Points on a hilly landscape, in no order, each with its height.
From any point a ball takes the steepest step (drop divided by distance) to one of its 2 nearest points. It stops when none of these is lower. Distance is the straight distance between rows; heights are no part of it.
Z361 height 1.20: [117 126  45  93 157 155  92 174 116 111 127 175 163 122 166 143 106 154
 140  97 144 110  99]
Z479 height 3.35: [151  48 120 148 147 120  84  93 130 131  71 160 143 109 138 188 106 120
 166  86  80 108 116]
Z622 height 6.01: [144 113 109 190 138 114 115  85 154 121 145  82 117 119 109 152 151 119
 139 155 113 205 123]
Z67 height 7.72: [120 124  76 166 124 158  88 105 111 131 149 117 111 127 155 113 133 187
 169 184 107 138 166]
Z894 height 2.06: [101 156 183 154 122  74 161  96 120 163 133  92 120 102 105 157 123  71
  86  88 120 133 112]
Z910 height 1.97: [172 102 110 104 117  87 154 166 163 115 118 137 154 124 131 136 166 102
 107  55 148 123  94]
Z670 height 2.78: [173 182 131 161 143 121 104  96 103 197 189 168  74 150 154 132  85 134
 112 107 101  84 174]
Z575 height 1.23: [175  57  82 117 136 128 120 125 171  93  98 109 151 110 136 151 172 133
 138 129 127 155 120]
Z684 height 2.52: [170 139 146 127 118 108 148 125 167 101 108 109  77  98 111 177 136  99
 104  76 111 130 114]
Z994 height 1.64: [161 212  87 134 145 151  68 131 101 112 161 126  91 118 152 149  98 112
 105 118 159 138 118]
Z594 height 3.57: [153  63 139 123 129 114 127 104 119 139  76 163 161 123 142 172 124 122
 149 126 103 101 129]
Z922 height 6.29: [127  87 144 175 141 105 124  95 110 170 142 130 162 133 127 128 151 135
 152 190 122 172 140]
Z752 height 2.54: [176 179  87 136 136 120 106 151  87 172 183 199 106 133 184 127 117 158
 141 105 152 124 140]
Z915 height 1.63: [163 156  73 119 160 108 128 174 146 125 145 161 143 124 144 160 134 119
 119  67 160 163  79]
Z482 height 7.78: [105 103  47 164 147 156  81 121  91 134 146 146 148 120 169 109 120 219
 181 166 117 140 134]
Z60 height 6.16: [141  91 109 197 152  88 128 101 130 154 163 119 154 130 121 141 165 131
 147 147 129 210 117]
Z263 height 3.34: [122 151 216 139 132 135 161  83 131 131  89 115  93 100  89 163  88  99
 123 148 125 109 137]
Z26 height 1.50: [151 177  77 117 188 134  95 184 109 101 157 159 158 107 134 168 112 108
  93  94 173 161  86]
Z945 height 3.86: [114 106 162 127 115 144 130 141 129 132 138 125 134 142 127  86 184 147
 129 185 131 150 142]
Z614 height 2.87: [ 67  71 112  95  98 142 115 131  86 112  90 137 170 163 126 127  99 146
 149 119  98  73 132]
Z577 height 4.10: [108 149 197 120 107 129 177 164 158 126 139 111 106 127 106  70 200 108
  76 128 152 144 127]
Z558 height 3.72: [117  82 123 115 112 128 132 130 123 119 104 143 152 136 137 144 142 138
 140 142 114 121 124]
Z908 height 0.41: [140 147 225  99 156 143 188  81 170 128  60 120  99  96 105 149  83  98
 125 155 154  94 131]
Z389 height 4.81: [159  81 159  88 128 141 154  98 159  77  64  98 125 132 117 123 151 129
 135 185 130 131 139]
Z949 height 0.82: [191  67 113 107 108 112 125 118 153  88  76 103 152 110 123 130 141 102
 131 108 130 118 128]
Z428 height 2.68: [145 153 105 120 112 131 129 177 118 158 180 194 115 136 162 104 158 161
 145 110 147 137 128]
Z789 height 9.09: [168 112 184  60 135 148 173 133 173 132  55 160 135 127 154 109 161 126
 137 189 151  85 137]
Z750 height 2.99: [106 157 217 164 140  99 152  87 120 171 112  98  98  86  94 170  92  78
 114 113 117 112 127]
Z367 height 4.19: [124 103 179 138 129 124 143 148 119 171 183 134 135 147 121  53 173 145
 127 157 147 154 148]
Z8 height 2.51: [ 66  91  90 115 115 168  96 158  84 135 140 155 154 141 157  89 130 221
 180 141 117 117 125]
Z960 height 3.55: [115  94 174 107 131 108 147 125 128 136 102 134 162 141 118 115 160 123
 123 171 130 134 117]
Z560 height 3.23: [146  86 172  67 111 123 160 165 147 114  88 140 158 142 138  90 179 123
 118 132 140  98 118]
Z682 height 4.14: [175 118 183  98 131 174 176  82 171  66  66 117  95 114 111 145 113 132
 143 185 130 129 150]
Z634 height 2.47: [118 131 139 162 109 149  99  89 103 133 119 138  99 125 123 168  99 136
 171 156  87 105 157]
Z962 height 5.77: [155 166  99 181 138 123 103  93 157 112 161  81  79 121 122 140 137 118
 124 132 123 187 129]
Z330 height 0.62: [ 49 141  99 120 123 119  94 131  78 127 155 113 159 172 108  97  89 148
 143 107 105 128 111]
Z541 height 3.58: [136 130 190  97 102 129 177 159 153 121 101 130 118 123 125 110 179 109
  87 139 143 116 125]
Z401 height 1.32: [109 108  63 123 150 148 106 170 117 126 143 162 155 126 157 127 142 186
 167 117 140 140 110]
Z675 height 1.37: [ 94 174 157 158 109  81 158 122 131 136 159  86 107 126 108 112 136  81
  78  90 126 142 126]
Z223 height 0.88: [ 67 133  90  92 143 150  86 167 106 107 153 124 158 160 121  91 114 165
 145  96 129 136  95]
Z757 height 5.05: [142 158 165 177 128 105 163 130 143 173 189 112  94 127 123  80 169  94
  80 115 153 151 161]
Z7 height 3.33: [ 87 100 159 107 109  88 151 105  98 126  86 101 166 145 101 141  93  92
 106 117  99  77 119]
Z457 height 2.36: [ 88 122  78 113 143 192  69 163 110 113 151 123 144 132 151  80 133 223
 170 145 129 144 121]
Z518 height 2.02: [191 126 131 101  96 129 156 130 177  56  91  92  86  98  97 151 119  95
 101  67 123 110 134]
Z685 height 2.03: [176 108 143  80  90 144 159 156 166  72  83 125 100 120 125 118 164 116
 110 110 136  85 138]
Z309 height 4.85: [109 154  91 158 137  85 118 129  94 155 182 146 147 155 124 110 103 129
 135  95 129 158 110]
Z343 height 3.01: [152  75 140  73  94 146 144 174 131 114  93 177 150 132 165 119 181 158
 144 137 132  80 132]
Z549 height 2.21: [ 94 150  63 128 183 188  49 153  97  98 151 115 155 109 150  93 114 199
 148 162 151 150 118]
Z953 height 5.47: [153 171 125 176 128 102 135 117 150 142 182 114  93 130 128 115 156 111
 106 120 134 174 132]
Z536 height 2.85: [138 110 100  97  89 163 128 176 143 109 125 170 119 126 161 132 170 168
 147 132 131 112 131]
Z118 height 2.55: [144 210  96 111  93 171 117 156 143  98 136 142  57 131 146 141 120 133
 121 115 127 108 139]
Z952 height 4.55: [101 142 154 135 109 114 141 154 139 124 165  99 116 149 105  82 178 127
 103 120 136 159 116]
Z390 height 5.73: [122 147 179 165 121 132 153 117 148 149 164  87 100 139 100  58 181 108
  76 156 152 150 169]
Z645 height 1.75: [142 102 109 165 142 108 132 145  93 176 181 188 147 141 151  98 148 179
 177 140 138 160 152]
Z950 height 1.85: [139 172  67 140 174 154  62 132  88 121 152 147 138 110 160 156  92 133
 126 131 152 150 114]
Z366 height 1.41: [101 167  52 101 161 188  65 146 133  65 118  99 141 109 134 153  85 142
 119 148 129 131 124]
Z773 height 1.51: [112  90  96 130 139 119 132 174  96 151 159 185 161 142 134 104 153 186
 185 112 143 156 119]
Z679 height 3.07: [ 66  75 150 100 109 108 132 118  98 117 102 109 178 162 100 109 120 129
 127 136 102 102 118]
Z24 height 5.58: [122 135 171 173 140  56 183 126 105 192 173 133 150 113 113 128 141  88
 105  98 153 160 116]
Z265 height 7.54: [103  89 130 146 124 144 120  85 120  91  96  82 129 136 100 138 131 147
 159 205 104 156 149]
Z273 height 6.44: [ 98 137 195 134 124 131 163 115 135 132 120  82 117 130  97  83 153 101
  95 179 145 148 140]
Z519 height 4.74: [108 121 119 150 123 104 129 134 121 138 167 121 141 146 121 110 151 135
 132 125 132 174 110]
Z473 height 6.68: [ 85 130 171 148 111 106 138 109 103 162 133 110 149 139 105 123 112 104
 121 164 119 116 137]
Z860 height 2.80: [152 124 105 127 117 119 145 170 148 137 158 168 118 124 152 136 181 145
 129 114 146 161 113]
Z302 height 1.02: [ 72 125 100 142 109 119 105 107  99 126 124 110 149 154 114 147  79 122
 130 114  87 117 124]
Z520 height 2.31: [182 159  95 153 148 136  98 108  93 184 182 180  89 136 187 127 105 168
 140 131 113 102 172]
Z334 height 3.71: [100 149 125 106  87 103 149 143 110 136 123 143 134 140 127 152 101 108
 110  69 102  83 115]
Z571 height 1.11: [106  95 127 113 124  81 143 146 134 107 126  91 167 143  96 115 146 109
 101  69 121 132  91]
Z509 height 2.73: [158 163  85  93 105 168 120 185 158  99 127 164  92 120 164 154 149 145
 131 109 137 106 128]
Z563 height 4.59: [145 142 153 155 145 118 149 141 132 173 210 130 108 155 125  47 167 137
  95 121 148 142 162]
Z417 height 3.56: [ 85 126 166 108  96  77 166 133 103 148 118 128 159 127 110 139 108  85
  87  80 117  75 112]
Z874 height 2.65: [132  98 113 117 114 148 105 107 134  86  77 128 108 118 117 183  76 133
 158  97  83  82 136]
Z226 height 2.01: [154 152 101  98 100 153 131 142 162  74 100 103  87 123 113 162  98 112
 118  82 112  94 122]
Z491 height 8.92: [128 142 190  68 145 143 194 133 184 159  68 134 124 123 133  95 140 110
 126 197 171 105 128]
Z125 height 1.78: [188 102  66 106 149 118 124 173 178 112 125 152 160 107 150 144 148 125
 133  62 156 137  99]
Z351 height 3.00: [170 125 187 132 132  92 174 120 161 138  95 125 110  93 120 161 155  82
  90  90 123 130 117]
Z41 height 3.28: [165 114 197 152 145 100 146 122 142 199 119 182 115  91 136 177 153  98
 129 134 136 141 115]
Z754 height 3.66: [176 111 174 176 146 117 136 115 121 220 158 172 123 108 150 141 160 111
 137 158 144 150 148]
Z838 height 2.05: [ 98 148  55 144 154 147  64 119  93 117 155 115 142 136 151 120  96 165
 144 151 132 151 124]
Z110 height 7.65: [106 111  97 151 116 141 105 110 128 110 133 100 129 135 122 130 146 157
 151 165 101 154 134]
Z676 height 7.08: [ 96 143 192 162 138 129 138  72 111 166 111  89 120 125  99 129  95  95
 130 193 134 118 148]
Z369 height 2.11: [149 236 106 139 117 156  96 125 124 101 154 111  52 132 140 124 100 115
  91 114 134 113 139]
Z511 height 3.32: [135 164 160 156  93 142 121 113 123 138 128 153  67 115 122 159 112 119
 148 125  98 107 159]
Z474 height 1.74: [132 177  74 109 132 148  95 145 153  88 121 112 106 119 130 164 107 119
 118 104 124 135 113]
Z130 height 1.40: [125 181  83  91 171 164  71 187 111  67 138 137 158 105 130 153  95 109
  78 103 161 131 103]
Z749 height 3.04: [149  62  83 127 134 135  86  89 140  90  64 111 146 109 121 168  78 114
 166  87  87 100 127]
Z879 height 2.69: [ 68  72 123 109 103 149 114 135  80 142 115 158 166 146 146 112 132 176
 164 166 103  92 140]
Z919 height 8.59: [100 170 187 102 147 159 200 100 182 164  75 104  99 115 112  93 112  95
 125 188 199 118 138]
Z977 height 7.29: [108 121 166 127 109 156 155  96 135  70  98  77 114 143  91 115 125 128
 134 200 122 142 150]
Z694 height 5.22: [117 147 125 196 141  86 112  73  94 182 187 102 134 154 117 117  87 110
 124 120  99 140 141]
Z796 height 0.69: [ 87 149 134 120 111  86 149 139 139 101 143  65 122 140  89 117 138 100
  82  79 120 147  97]
Z232 height 1.61: [ 84 105 120 170 113 124  99  77  84 153 126 123 139 143 125 145  87 131
 161 154  73 117 146]
Z256 height 3.51: [142 190 163 161 103 130 132 110 115 189 170 144  70 134 133 121  88 100
 103 110 102  76 180]
Z964 height 2.97: [165 117 154 132 117 104 166 147 147 161 128 173 126 117 144 159 179 110
 122 117 132 144 116]
Z102 height 3.05: [192 120 207  82 142 146 180  78 188  93  53 125 115 103 112 128  88 116
 145 155 142 100 136]
Z179 height 1.42: [200  98 119  87  85 138 137 131 170  54  76  85 121 104 104 113 131 104
 132  95 139 105 137]
Z692 height 1.30: [124 148  57  94 187 174  71 171 125  79 121 140 176  95 144 148 102 143
 113 119 138 129 109]
Z505 height 7.90: [106 156 203 139 146 161 168  75 146 160  92  92 101 123 108 107  91 109
 137 217 174 126 148]
Z414 height 3.82: [111 168  94  97  98 132 118 160 103 138 132 187 118 141 160 158  91 129
 126  77 116  84 117]
Z979 height 2.04: [158 124 103 167 133 130 117 116 106 176 195 166 113 142 172 103 140 172
 148 158 124 129 171]
Z483 height 5.43: [121 141 141 191 134  64 136  98 109 174 177 120 139 131 115 133 122  96
 119 106 119 169 120]
Z444 height 1.22: [119  90  87 104 133  87 138 152 129 118 129 136 189 146 121 124 115 111
 124  45 134 108  86]
Z654 height 6.47: [107  99 178 158 142 117 129  95  96 204 134 126 153 136 125 118 117 120
 144 205 135 127 144]
Z261 height 2.30: [119 106  84  90 108 157 108 145 137  85  93 123 132 129 134 148 109 136
 141 105 105  84 131]
Z279 height 1.57: [143  45 122 123 149 114 134 115 152 103  96 107 163 135 124 126 189 143
 139 168 132 176 111]
Z45 height 6.92: [ 82 125 197  93 120 142 164 117 135  97  86  82 131 152  89  89 131 122
 119 186 134 113 137]
Z514 height 4.99: [ 94 177 109 156 122  82 112  97  79 165 177 122 132 161 128 110  74 118
 112  91 111 120 129]
Z546 height 1.56: [137 159  61 105 162 176  87 128 161  52 107  81 115 103 108 176  78 118
 119 120 113 147 122]
Z802 height 1.05: [101 125  87  99 129 118 118 175 125 113 142 146 154 153 128 127 120 139
 129  72 138 128  94]

For each start below, name the point where the ball stops.
Z483 => Z994
Z491 => Z960
Z110 => Z960
Z622 => Z960
Z417 => Z994
Z789 => Z994
